Each scene shows the same named points in several views. A view is turned or mirrored, shifted and resized as a whole, has a little noise and may leave points out.
(in the rows, 128 means zero)

Scene 1
View 1
q_695: [111 114 179 149 152 188 105  91 138 141 198  87 128 158 175 116 116  70
  93 196 140 140 151 138 110 149 135 223 124 170  75 154 155 122 131 135]
q_641: [163  95 178  96 110  94 107 128 147 101 142 116 137 146 131 153  94 148
 142 164 131 113 139 102 155 123 118 153 111 110 105 148 112 136 125 111]
q_588: [155 106 166 124 114 128 100 118 119 107 136 104 137 149 122 156 108 132
 140 166 142 141 143 111 138 133 129 174 113 124  94 150 143 103 121 100]
q_566: [141 101 176 108 135 120 104 120 154 122 169 100 137 158 150 130 105 129
 125 173 133 110 133 119 147 121 116 181 111 132  94 161 118 147 129 130]
q_380: [144  95 197 108 121 119 117 109 157 110 177 117 132 132 155 137  90 112
 120 177 127 116 151 108 146 137 127 160 125 124  98 134 114 148 132 126]
q_578: [152  92 199  92 123 101 113 117 180 114 179 118 135 140 156 130  87 128
 123 176 124  94 146 104 154 126 112 154 123 119 107 147  97 168 133 133]
q_333: [117  69 155 160 130 185  88 115  95 108 141  93 131  94 140 112 126 151
 159 166 141 122 109 119 131 118 177 200  70 117  80 146 169 142 127 123]
q_861: [133  68 152 133 122 148  91 130 105 105 127  99 135 104 134 118 119 177
 169 159 137 109 103 113 147 107 164 182  69 103  90 155 150 148 125 118]
q_830: [122  55 186 121 127 133 103 121 145 109 167 113 132  86 157  98 104 164
 159 164 118  78 105 103 156 109 162 161  78  98  99 140 121 198 135 146]
q_484: [149  91 153 108 128 113  92 134 128 111 131  96 141 149 124 133 117 171
 159 160 137 105 114 111 150 102 125 179  90 115  96 167 130 141 122 116]
q_575: [153  85 138  98 129  96  81 153 127 112 117  92 147 157 115 126 125 206
 178 150 145  92  92 110 159  80 117 183  71 103  98 183 128 153 118 119]
q_482: [143  81 176 125 112 132 102 119 120  99 141 113 135 113 135 137 102 147
 154 164 134 119 131 105 147 125 150 165  96 106  97 138 137 138 123 111]
q_450: [154  89 181 127 103 130 110 115 121  95 136 120 133 115 130 152  95 132
 144 166 136 137 145 101 148 138 146 151 109 105  95 134 134 120 121 101]
q_19: [117  65 157 116 148 139  88 131 133 124 158  92 138 119 154  87 124 180
 163 158 131  77  86 117 147  92 150 196  62 113  93 165 131 193 130 147]
q_138: [152  98 163 126 116 132 100 122 114 105 130 103 137 142 124 150 108 140
 145 168 142 137 134 110 139 129 137 177 105 120  94 151 145 111 121 100]
q_61: [142  75 173 113 122 119 100 125 137 109 150 108 136 122 139 124 107 160
 153 164 130 103 119 107 151 114 141 168  90 108  99 151 126 158 128 123]
q_383: [144  80 187 110 119 120 109 117 148 107 162 114 135 119 151 129  93 140
 140 170 126 103 134 103 150 128 140 161 104 112 102 139 118 156 133 125]
q_888: [141  89 157 140 121 152  96 119 100 104 127  97 135 127 127 137 114 146
 153 164 145 136 125 114 133 123 151 185  93 117  88 150 158 114 119 104]
q_673: [143  88 171 144 109 156 103 112 105  94 137 110 133 112 128 145 104 129
 145 170 140 141 139 110 136 138 160 176 103 113  87 137 155 112 124 100]
q_196: [170 103 160 105 103  98  99 132 124  96 115 110 141 148 109 163 102 162
 158 159 140 130 136  99 152 118 124 157 104 104 101 157 129 111 116  95]
View 2
q_482: [147 122 123 159 134  56 144  92 135  93 164 154 128 121  96 113 156  84
  93 135 101 134 121 138 144 112  98 105  94 110  98 108 145  92 141 122]
q_333: [141 125 152 190 103   9 131  81 126  82 167 186 114  93  91 115 150  88
  52 121  98 177  66 137 153 122  81  76  97  82 103 133 107  50  73 114]
q_566: [124 149 121 164  95  78 165  88 145 152 213 145 145 162 105  71 149  92
  97 160  89 130 138 123 151 102 135  90 137  99  98 120 122  93 150 143]
q_673: [118 148 135 157 149  51 137  95 133  79 146 176 121 117  99 129 151  77
  94 115  84 140 110 145 152 111 113 114 109 107  89 104 127  74 112 120]
q_588: [ 97 160 109 153 158  56 142  96 149 125 164 180 127 129  97 113 149  76
 109 128  76 123 128 137 148  99 127 113 139 124  90  92 121  90 138 130]
q_578: [148 134 121 150  85 107 182  88 143 135 215 108 159 184 105  69 161  90
 116 173  92 112 167 131 148 102 129 102 116  99 100 123 148 109 185 140]
q_380: [139 145 143 140  87 115 180  97 132  99 194 106 155 194 113  78 158  83
 112 155  85 111 165 138 157 107 141 119 119  94  94 122 150  92 172 139]
q_861: [160 107 118 184 119  15 137  80 135 112 180 173 119  84  85 112 157 100
  69 142 116 162  85 127 140 110  72  76  83  97 106 118 127  82 114 116]
q_484: [138 125  92 175 132  34 147  80 151 165 194 170 130 101  92  91 153  96
  92 163 115 142 116 119 134  95  93  72 111 116 106 107 125 105 146 131]
q_641: [135 131  94 149 145  78 160  95 148 139 182 146 140 141  99  93 155  86
 118 159 103 108 151 130 141  93 114 107 117 124  95  96 153 118 180 139]
q_61: [162 112 112 168 113  52 158  81 139 128 194 140 137 121  92  92 156  96
  88 159 114 137 117 125 140 105  92  87  95 102 108 117 140  98 149 129]
q_138: [106 149 111 156 153  50 138  94 146 123 165 179 124 115  99 116 147  82
 102 133  87 130 119 138 145  98 121 105 129 120  92  97 122  90 131 128]
q_888: [118 144 122 166 146  29 132  89 139 110 164 191 116 102  94 119 146  86
  84 128  93 149  97 136 148 107 104  94 116 114  95 109 118  74 105 122]
q_383: [153 120 130 156 103  81 163  88 133 107 187 127 140 152 100  92 157  92
  98 153  98 126 135 135 148 111 107 103  97 102  98 119 150  93 161 131]
q_695: [ 85 194 185 178  57  70 159  86 132 100 205 159 133 196 120  77 145  78
  74 125  45 156 106 136 180 130 164  96 168  62  92 157  78  38  81 132]
q_830: [203  85 142 178  67  52 165  76 122  95 202 111 140 133  91  85 169 102
  68 161 122 156 111 128 140 117  69  72  58  77 116 147 153  87 142 121]
q_575: [154 101  58 190 139  13 144  73 155 211 212 175 132  69  76  86 155 102
  83 182 139 148 109 102 119  83  68  47 103 126 120 101 126 121 156 138]
q_19: [185  96 127 202  64  18 158  63 134 147 223 143 139 108  79  73 163 104
  53 173 128 175  92 110 140 108  70  46  82  76 121 147 120  84 120 125]
q_196: [117 136  76 149 179  55 141  97 153 144 164 175 130 105  92 113 151  85
 116 149 105 110 138 130 128  88 104 106 119 146  93  77 146 115 169 136]
View 3
q_861: [188 100 146 128 109  59 129 125 143 113 129 121 151 137 137 168  58 110
 139 117 153 131 121 114 204 137 151 125 157 172 138 146  99 164 149 110]
q_61: [176 122 155 123 117  92 108 136 124 111 134 157 140 121 132 147  64 119
 147 130 151 150 113 103 173 149 158 130 130 149 137 141  97 156 143  80]
q_196: [175  84 136 120 121 129 109 131 124 123 164 158 173 149 115 132  63  92
 124 110 136 163 128 148 133 101 144 115 110 140 128 173  70 180 164 106]
q_138: [172  86 133 128 104  97 123 112 130 122 139 144 172 143 106 154  64 113
 124  99 136 143 142 129 141 112 128 141 143 157 128 157  69 155 166 123]
q_566: [157 128 136 130 106 114  97 110 103 111 117 180 142 112 111 150  73 145
 150 118 131 152 133  87 121 153 135 167 140 135 128 138  83 132 158  79]
q_575: [176  94 110 139 124 122 104 121 110  85 131 173 153 126 184 139  42 104
 152 130 133 155 119 120 180 136 202  81 123 123 126 169 116 225 176  65]
q_888: [180  84 135 133 101  71 129 105 133 115 126 126 171 145 119 166  55 113
 125  98 139 132 142 125 170 120 138 135 161 171 128 154  80 158 162 128]
q_484: [173  98 123 135 113 107 108 119 115 100 129 165 155 128 148 149  53 115
 147 121 137 152 124 115 162 139 167 114 132 138 128 156  96 188 168  83]
q_695: [152 123 133 146  72  55 125  74 103 116  70 148 141 108  80 195  75 180
 140  97 122 119 164  56 125 167 103 221 206 179 125 114  73  82 164 115]
q_19: [180 126 145 139 109  66 106 130 117  86  98 153 122 102 171 168  50 137
 173 142 149 135 106  75 218 182 185 123 161 152 141 129 132 175 145  54]
q_450: [176 101 165 112 111  91 122 134 141 134 154 135 159 145  90 146  71 106
 120 103 151 150 127 133 143 115 115 145 131 166 133 150  65 135 140 121]
q_333: [188  94 147 142  95  25 143 109 147 103 103 104 151 135 138 190  53 121
 142 108 155 110 132 101 221 146 149 137 193 191 138 134 103 157 154 123]
q_482: [178 109 162 116 114  85 118 138 143 124 143 137 150 138 109 150  72 112
 133 114 155 143 121 123 168 132 136 136 140 162 136 146  82 148 142 108]
q_383: [174 131 168 116 115  99 100 141 126 123 141 158 135 122 104 141  76 124
 143 127 151 153 112 101 150 151 133 152 128 151 138 135  84 130 131  85]
q_830: [183 147 187 118 119  65 103 158 140 110 128 144 110 110 140 152  69 126
 163 150 171 145  85  79 214 181 162 132 142 163 149 116 117 144 111  63]
q_641: [165 118 149 115 122 133  96 137 118 126 156 173 154 134 107 124  74 113
 137 121 137 168 126 124 123 128 137 137 108 134 131 153  73 153 150  87]
q_380: [160 140 168 113 108 111 102 134 119 132 138 168 135 121  80 142  82 138
 137 120 143 159 126  92 115 151 113 178 130 150 134 129  70 104 135  87]
View 4
q_196: [141 113 131 132  92 136 118 148 162  99  99 132 121  98 122 144 106 166
 119 139 120  93 148 127 138 152 207 211  88 122 144 141 102 121 177 148]
q_566: [158  81 139 127  83 132 130 185 137 119 127 116  96 118 153 158 124 137
 119 129 132 132 147 142 146 104 164 219  84 152 163 173 111 129 134 126]
q_830: [161  69 134 109  96  98 106 174 166 146 141 102 138  92 178 161 143 128
 105 154 115 132 196 145 129 128 136 199  49 141 192 161 133  44 149  96]
q_61: [147  82 135 122  92 117 117 165 157 129 124 118 124 102 155 158 130 141
 114 142 117 120 172 142 133 136 166 204  69 136 171 156 118  88 154 120]
q_484: [131  80 140 123  86 120 124 157 141 121 116 145 121 102 146 161 131 142
 108 137 102 112 169 140 126 152 185 203  69 139 155 145 107 119 148 135]
q_450: [157 106 134 131  97 143 106 151 180 108 112 116 130 106 139 149 100 161
 124 124 141 107 147 128 162 122 167 200 107 105 165 153 111  94 180 131]
q_138: [137  91 142 129  92 146 116 145 158 114 107 137 126 116 141 157 112 156
 122 116 127 115 143 135 156 130 175 196 111 110 152 145 102 122 165 144]
q_888: [128  75 144 120  98 140 106 137 155 125 107 149 140 111 146 170 116 153
 118 111 118 123 151 140 157 135 158 175 111 100 163 135 102 106 167 138]
q_588: [135  94 142 131  93 144 119 142 157 108 102 141 125 111 134 156 109 160
 122 116 127 112 144 135 155 136 182 195 108 111 152 141 100 122 170 145]
q_861: [126  66 141 114  97 115 104 141 158 142 121 148 151  99 158 171 131 142
 106 130 102 120 186 146 135 156 157 173  77 110 173 136 110  78 161 125]
q_383: [173  99 135 128  90 129 116 177 166 114 129  96 106 107 153 149 114 146
 122 135 141 118 152 134 150 105 161 222  82 141 173 176 122  97 154 116]
q_19: [132  48 145 104  87  95 117 172 136 157 140 137 135 100 177 176 159 117
  96 143  90 142 202 158 120 147 145 186  45 147 184 154 119  80 130 106]
q_575: [116  77 136 119  84 102 133 157 129 127 111 158 123  90 138 162 144 137
  97 155  80 106 193 144  98 184 207 202  42 151 148 133 102 122 143 141]
q_578: [183 104 134 129  83 124 130 198 155 111 135  82  86 107 156 147 121 138
 124 145 146 122 151 136 143 100 166 241  74 165 173 185 126 110 139 112]
q_673: [143  85 141 125 103 147 100 137 170 120 110 132 143 113 148 162 106 159
 125 108 137 119 145 137 168 123 150 181 118  90 167 147 103  92 175 136]
q_482: [151  92 140 121  99 134 105 152 173 118 116 119 136 103 150 156 113 154
 118 129 128 112 160 138 148 128 161 196  92 113 169 150 115  83 171 125]
q_641: [162 111 132 133  88 133 123 170 162 101 116 111 105 103 134 143 111 151
 121 144 130 106 150 126 138 128 193 227  80 144 155 160 114 115 164 134]
q_695: [156  43 161 113  88 162 117 178 132 145 136 124 104 150 179 186 126 127
 126  76 148 175 126 157 198  58 106 186 136 127 183 172 108 126 122 123]
View 5
q_641: [149 104 133 156 162 139 134 152 113 143 182 124 146 124 133 151 160  99
 150 149 111 144 138 144 133 101  87 152 100 129 138 134 149 110 171 101]
q_61: [167 141 130 159 152 105 121 134 109 134 154 120 139 138 134 147 149 105
 125 142  86 117 158 145 149  92  97 160 104 120 142 136 135 113 141 115]
q_383: [163 129 131 147 159 136 123 132 111 140 145 101 140 142 132 157 153 107
 134 137  93 126 158 150 148  98 108 153 108 122 143 161 148 108 164 117]
q_450: [179 120 152 157 126 138 136 123 115 162 156  88 163 161 129 128 148  97
 140 189  90 127 131 179 155 103 100 160  92 134 141 172 130 124 145  91]
q_380: [148 107 121 143 176 160 124 132 127 148 144  76 149 148 140 166 160 100
 144 131 117 140 154 150 151 102 121 161 111 126 133 177 156 106 183 112]
q_673: [177 120 150 161 128 134 134 119 122 169 148  80 173 170 135 125 145  90
 135 191  97 122 130 186 165 104  98 171  95 137 130 173 119 131 133  84]
q_333: [188 172 146 164 123  78 116 103 117 158 113  88 175 183 141 119 130  98
 101 174  77  82 152 181 177  91 104 185  95 123 120 164 104 143  85  96]
q_578: [138 109 111 144 192 153 121 146 119 134 154 103 132 127 140 173 167 109
 144 106 112 142 169 127 141  98 117 154 119 120 138 155 165  96 192 126]
q_861: [187 167 144 169 124  78 123 122 104 142 145 126 153 152 131 123 140 101
 110 168  67  94 154 163 160  92  88 169  91 121 139 134 115 128 101 105]
q_695: [123 122 107 150 196 126 113 110 160 176  78  31 196 201 165 151 150  92
 115 121 148 110 157 173 183 108 145 214 121 118  90 203 122 142 132 101]
q_138: [156 109 139 166 146 127 137 137 127 162 165  99 168 154 140 129 150  88
 138 179 118 130 126 171 152 109  86 175  92 133 124 142 121 131 133  82]
q_196: [159  96 143 170 141 132 146 155 115 150 200 134 155 128 131 127 155  87
 149 185 112 142 120 159 131 105  66 152  82 133 141 119 136 122 149  81]
q_566: [130 109 113 154 191 125 123 146 132 143 145 102 156 143 148 158 160 102
 130 117 131 131 156 142 150 103 109 173 108 116 122 145 142 124 158 112]
q_19: [165 183 121 159 156  53 102 132 108 117 124 132 142 142 139 148 147 115
  92 108  76  83 187 132 164  80 103 175 103 108 130 119 128 124 100 132]
q_484: [153 126 128 173 157  91 129 150 114 141 170 142 152 133 139 130 150  94
 123 147 106 117 148 142 146  97  76 168  92 122 129 107 125 127 123  97]
q_888: [169 128 142 172 132 109 132 125 123 164 149  98 172 167 141 115 146  88
 125 184 103 114 131 180 160 107  88 180  91 129 123 146 115 132 113  82]
q_830: [187 180 130 144 145  99 104 119  98 118 123 114 124 143 127 159 146 119
 111 118  48 100 188 138 163  78 120 153 108 114 152 159 147 101 140 142]
q_588: [150  95 134 168 153 133 141 138 127 166 167  98 176 153 140 132 151  87
 144 176 128 135 120 170 152 110  84 173  90 133 120 143 127 130 143  77]
View 6
q_830: [109  75 175 190 113 109 167  82 101 107 136  62 119 135 139 147 107 105
 118 131  94 120 141 136 169 176 131 136 137 127 112 143 174 147 131 114]
q_19: [142  80 158 212 112 143 182 103  98 111 135  68 127 141 157 176  89 140
 106 140  95 114 127 116 156 155 163 139 129 124 132 180 165 151  98 123]
q_138: [124 139 181 133 146 147 179  54 127 172 152 110 115 133 148 140 136 195
 149 143  88 120 114 111 153 136 117 179  86  49 121 130 111 122 119  93]
q_61: [116 101 169 168 130 134 171  78 120 135 143  75 124 138 156 143 121 151
 131 132  85 131 123 119 154 154 129 156 114  88 132 140 145 129 128  95]
q_333: [141 122 202 169 135 138 192  41  99 143 151 113 112 130 117 166  89 166
 132 167 123  78 113 136 155 138 142 168 104  99  77 173 137 165  84 151]
q_888: [132 136 194 142 143 143 187  44 120 160 149 111 115 129 139 148 120 190
 145 153 104 108 107 122 147 129 127 175  87  66 102 146 120 137 103 112]
q_484: [128 115 155 172 139 148 183  85 124 150 135  84 130 143 172 155 121 191
 134 139  76 132 108 110 146 133 141 159  92  82 152 146 144 121 107  79]
q_641: [102 114 163 142 138 138 161  79 140 160 141  80 124 136 171 126 151 171
 143 118  66 153 123 110 159 150 109 163 104  57 148 108 132 103 147  63]
q_196: [110 134 171 132 151 144 181  54 146 162 140  97 126 136 177 125 143 208
 165 134  76 144 108 120 148 129 121 170  71  59 153 113 136 103 123  49]
q_575: [142 104 139 193 139 153 200 103 125 132 127  75 142 152 202 163 105 210
 135 138  74 136 101 115 134 124 170 150  78 109 185 160 171 122  94  56]
q_673: [118 136 204 126 145 133 174  33 127 167 154 117 106 126 124 135 129 177
 150 153 107 110 117 129 155 144 110 176  92  64  87 127 116 133 115 112]
q_578: [100  94 153 155 117 131 140 106 123 150 143  55 118 128 154 136 158 127
 112 102  61 155 153  88 171 179  94 152 147  46 143 112 118 110 167  84]
q_566: [122 107 152 163 123 149 154 101 118 164 147  73 121 130 158 155 143 165
 111 118  70 138 135  75 159 156 112 163 133  42 133 139 100 121 136 103]
q_450: [102 129 196 122 144 128 169  38 135 162 149 104 110 126 140 123 142 166
 156 136  91 124 125 133 158 149 100 173  96  60 108 110 122 121 137  87]
q_380: [100 110 174 145 122 130 148  81 123 157 150  76 112 125 139 134 158 134
 121 117  74 140 144  92 171 172  88 163 139  36 117 114 103 118 160 105]
q_383: [107 104 176 154 129 126 155  72 121 143 145  75 117 130 146 140 134 139
 126 124  79 132 138 116 168 165 107 156 129  68 123 120 131 127 144  97]
q_482: [110 118 200 141 139 124 171  42 124 149 147  94 114 127 132 135 128 153
 147 143  97 116 125 132 159 157 112 164 109  77  98 127 132 134 125 106]
q_588: [118 143 181 126 148 149 174  53 133 180 150 110 119 126 151 138 145 199
 149 137  81 125 114 103 152 134 109 177  89  33 124 125 105 117 123  90]
q_861: [132 111 184 170 137 134 194  57 115 133 139  93 123 137 145 156  98 174
 138 154 106 105 109 142 149 139 147 157  93 116 114 158 161 148  95 105]

Which points are out of place in each view (at most two, in the order of its rows)? Write none if all are in place.
view 1 -> q_695
view 2 -> q_380
view 3 -> q_861
view 4 -> q_588, q_383
view 5 -> q_450
view 6 -> q_482

Scene 2
View 1
q_378: [113  80 101  80 147 126 119  89  87 118  93 140 120 133 150 144 148 178
 109  93 148  87 131 113 144 194 170 166 107 133 188 136 140 141 106  38]
q_935: [106 128 123  66 131 153 117 160 133 123 175  93  51 122 196 128 118 139
 161  67 127 145 165 152 143 133 178 154 124 143 137 107  96 182 166 106]
q_762: [133  40  93  85 180 167 126 102  72  93 104 143  97 135 135 110 146 157
 130  92 168  96 180 127 161 176 152 143  95 126 149 140 113 169 162  39]
q_685: [107 111  98  51 135 131 134 119 105 106 117  97  94 142 161 121 123 170
 129  95 130 130 139 115 153 172 163 152 131 141 182 122 115 162 130  65]
q_804: [ 92 140  91  39 115 109 130 118 118 127 114  92 100 135 172 128 123 183
 121  89 120 138 123 110 145 163 170 147 141 140 203 120 122 152 111  67]
q_469: [115 114 133  86 140 166 112 157 122 126 184 110  45 110 198 140 124 133
 166  56 140 132 180 167 145 132 181 151 109 133 119 104  94 182 179 104]
q_2: [ 93 163 168  94 102 121 100 130 147 156 188 114  73 111 213 195 132 151
 151  49 120 101 109 143 104 160 224 202 119 152 152  83 148 141 114 120]
q_9: [122  78 108  78 161 150 125 105  88 105 112 125  94 142 146 124 135 164
 126  95 137 105 154 107 152 181 164 161 108 140 162 133 121 162 143  60]
q_420: [107 146 154  92 118 143 103 151 139 138 194 104  51 109 209 164 122 136
 161  53 118 111 142 152 121 141 204 182 118 149 132  89 118 163 151 124]
q_344: [ 87 147  76  27 114 115 136 145 125 130 137  84  72 123 192 116 123 172
 131  79 127 170 145 148 159 132 170 127 140 125 183 120  99 172 131  69]
q_346: [107 139 128  63 127 142 119 147 130 117 165  89  62 131 188 131 112 147
 156  74 111 139 149 130 137 146 182 159 132 150 147 100  99 174 159 111]
q_541: [101 155 126  59 116 126 119 138 130 125 158  82  71 131 187 142 114 157
 148  79 102 138 131 121 134 155 187 167 144 152 166 105 116 167 132 105]
View 2
q_420: [133 144 132 162 106 120 110 115 133 144 127  77 135 142 126  91 129  95
 132 138 128 106 108 153 132 138 123 142 113 121 142 104 149 129 104 122]
q_935: [156 143 133 150 112 114 118 108 127 129 132  93 131 157 131 104 114  83
 119 134 119 113 141 139 120 130 121 129 116  99 146 102 132 122  91 129]
q_378: [131 150 105 130 129 154 142 127 179 158 134 120  95 155 114 122 102 111
 166 118 101  70  86 150 131 160 115 150 159  99  94 155 147 139 128 131]
q_346: [160 139 128 137 119 128 120 110 134 134 126  88 125 153 127 113 117  89
 117 137 114 124 127 147 130 140 125 128 114  99 140 105 136 120 101 122]
q_344: [168 125 115 140 107 125 144 114 151 139 118 129 121 162 134  97 117  91
 129 149 101 109 146 144 112 115 113 120 107  98 134 164 137 121  83 135]
q_469: [138 149 137 163 106 102 104 108 122 124 137  89 132 158 131  95 112  80
 127 128 127 101 149 139 119 137 123 138 128 102 148  76 133 126  95 132]
q_9: [142 152 114 134 127 127 138 118 168 139 142 128 100 167 123 121  92  98
 161 111 105  68 115 132 121 157 111 138 164  86 102 127 129 134 114 139]
q_762: [132 159 117 146 132 108 136 116 167 130 147 142 100 175 124 113  82  90
 165 105 110  46 137 117 107 153 108 141 184  74  96 108 116 142 109 152]
q_804: [162 131 107 130 117 145 150 120 163 150 121 128 113 156 118 109 117 103
 143 140  92 100 114 152 123 132 116 135 125  98 120 176 144 123 103 131]
q_2: [109 145 130 167 102 137  98 124 138 168 125  53 137 116 120  83 146 109
 144 140 127 109  67 177 147 144 129 155 105 143 140 106 176 140 133 109]
q_541: [162 138 120 130 119 141 131 112 143 149 123  95 122 143 118 116 121 100
 126 138 102 122 111 154 136 137 123 130 107 107 136 131 146 122 106 120]
View 3
q_346: [190 105  96 127 127  98 158 122 151 149 149 109 127 119 149 129 141 121
 120 145 109 150 114 103  94 135 136 130 160 101 121  85 126 143 129 186]
q_541: [179 111 102 124 136 112 152 117 138 147 164 116 131 132 132 135 138 148
 114 120 110 139 125 116  95 127 119 131 163  89 129  80 133 141 132 187]
q_2: [143  94 123 167 178 113 190 106 130 155 151 113 137 108 102 123 120 148
  94 133 107 154 124 143  98 154  95 133 190  84 121  90 140 136 154 228]
q_378: [169 186 100 111 131 130  88  98 142 126 173  98 149  79 136 133 121 120
 103 114  84 103 132 198 104 149 119 212 167  98 157  79 135 140 157 156]
q_804: [183 140  92 112 128 121 112 106 135 142 180 113 131 131 136 136 134 169
 115 114 112 119 143 142  87 117 130 170 154  88 158  77 129 135 132 151]
q_685: [196 146  88 104 114 115 110 112 148 134 173 103 131 114 150 139 136 137
 119 118 101 120 131 142  92 128 137 174 152  98 147  78 129 139 135 149]
q_469: [188 103  83 144 131  89 155 126 167 153 129  88 111 100 146 112 129  74
 122 185  84 156 109 100 102 141 150 128 162 115 134  89 116 125 130 199]
q_9: [187 167  95  98 117 115  97 113 155 127 160  99 145  79 155 137 132  91
 117 126  86 115 116 161 105 149 131 191 159 108 145  83 129 146 146 159]
q_935: [194  99  80 133 127  97 153 126 159 151 142  98 115 113 149 122 137 102
 127 162  96 154 119  97 100 130 143 125 160 107 132  83 121 128 129 190]
q_420: [165  97  98 153 154 103 166 110 144 155 144  97 119 106 125 120 127 117
 107 155  99 153 122 120  99 140 122 134 178  98 133  89 125 131 141 209]
View 4
q_685: [101 150 133 117 134 156 126 122 157 116 114 132 127 136 150 112 124 118
 124 120 106 124 132 145 104 111 113 145 144 157 145 146 122 134 119 122]
q_804: [ 85 161 122  99 137 149 126 134 167 116 110 133 118 145 154 115 130 111
 121 126 117 126 118 148 106 105 113 131 152 165 145 164 121 134 112 121]
q_469: [129 132 154 109 122 157 140 121 127 114 100 131 152 102 120 147  97 151
 136 127 137 138 116 148 137  89 131 146 130 151 143 138 148 151 143 143]
q_420: [102 153 145  84 127 143 136 136 136 114  89 128 137 110 131 146 110 142
 124 127 150 135 106 155 134  86 127 132 142 164 140 154 143 149 132 136]
q_541: [ 96 153 142  98 128 151 123 138 144 133  95 131 130 126 151 129 122 122
 118 117 150 125 120 149 113  91 118 146 138 161 138 147 133 136 126 125]
q_344: [ 98 138 130 120 135 162 142 129 157 132 133 141 123 142 141 134 120 121
 123 134 142 138 139 152 106  89 117 158 130 170 145 155 135 129 123 119]
q_935: [123 138 151 110 125 155 140 124 132 126 103 132 143 112 132 139 108 140
 129 122 150 135 124 150 124  88 123 154 128 155 139 140 144 141 134 132]
q_9: [111 155 137 116 126 155 122 113 150 100 111 132 134 127 143 102 114 129
 134 116  83 121 120 137 114 125 115 130 148 151 147 142 116 144 116 130]
q_762: [128 151 139 133 123 160 129  98 152  84 125 134 142 129 130 110  99 142
 142 126  57 131 122 134 117 134 115 132 147 145 152 138 115 151 124 132]
q_346: [112 142 150 107 127 152 129 132 132 130  95 132 142 113 140 130 116 130
 125 116 149 128 120 148 121  90 122 149 135 155 141 139 140 140 135 129]

Which points are out of place in each view (at most two, in the order of its rows)? Write none if all are in place.
view 1 -> q_420
view 2 -> q_378, q_2
view 3 -> none
view 4 -> q_804
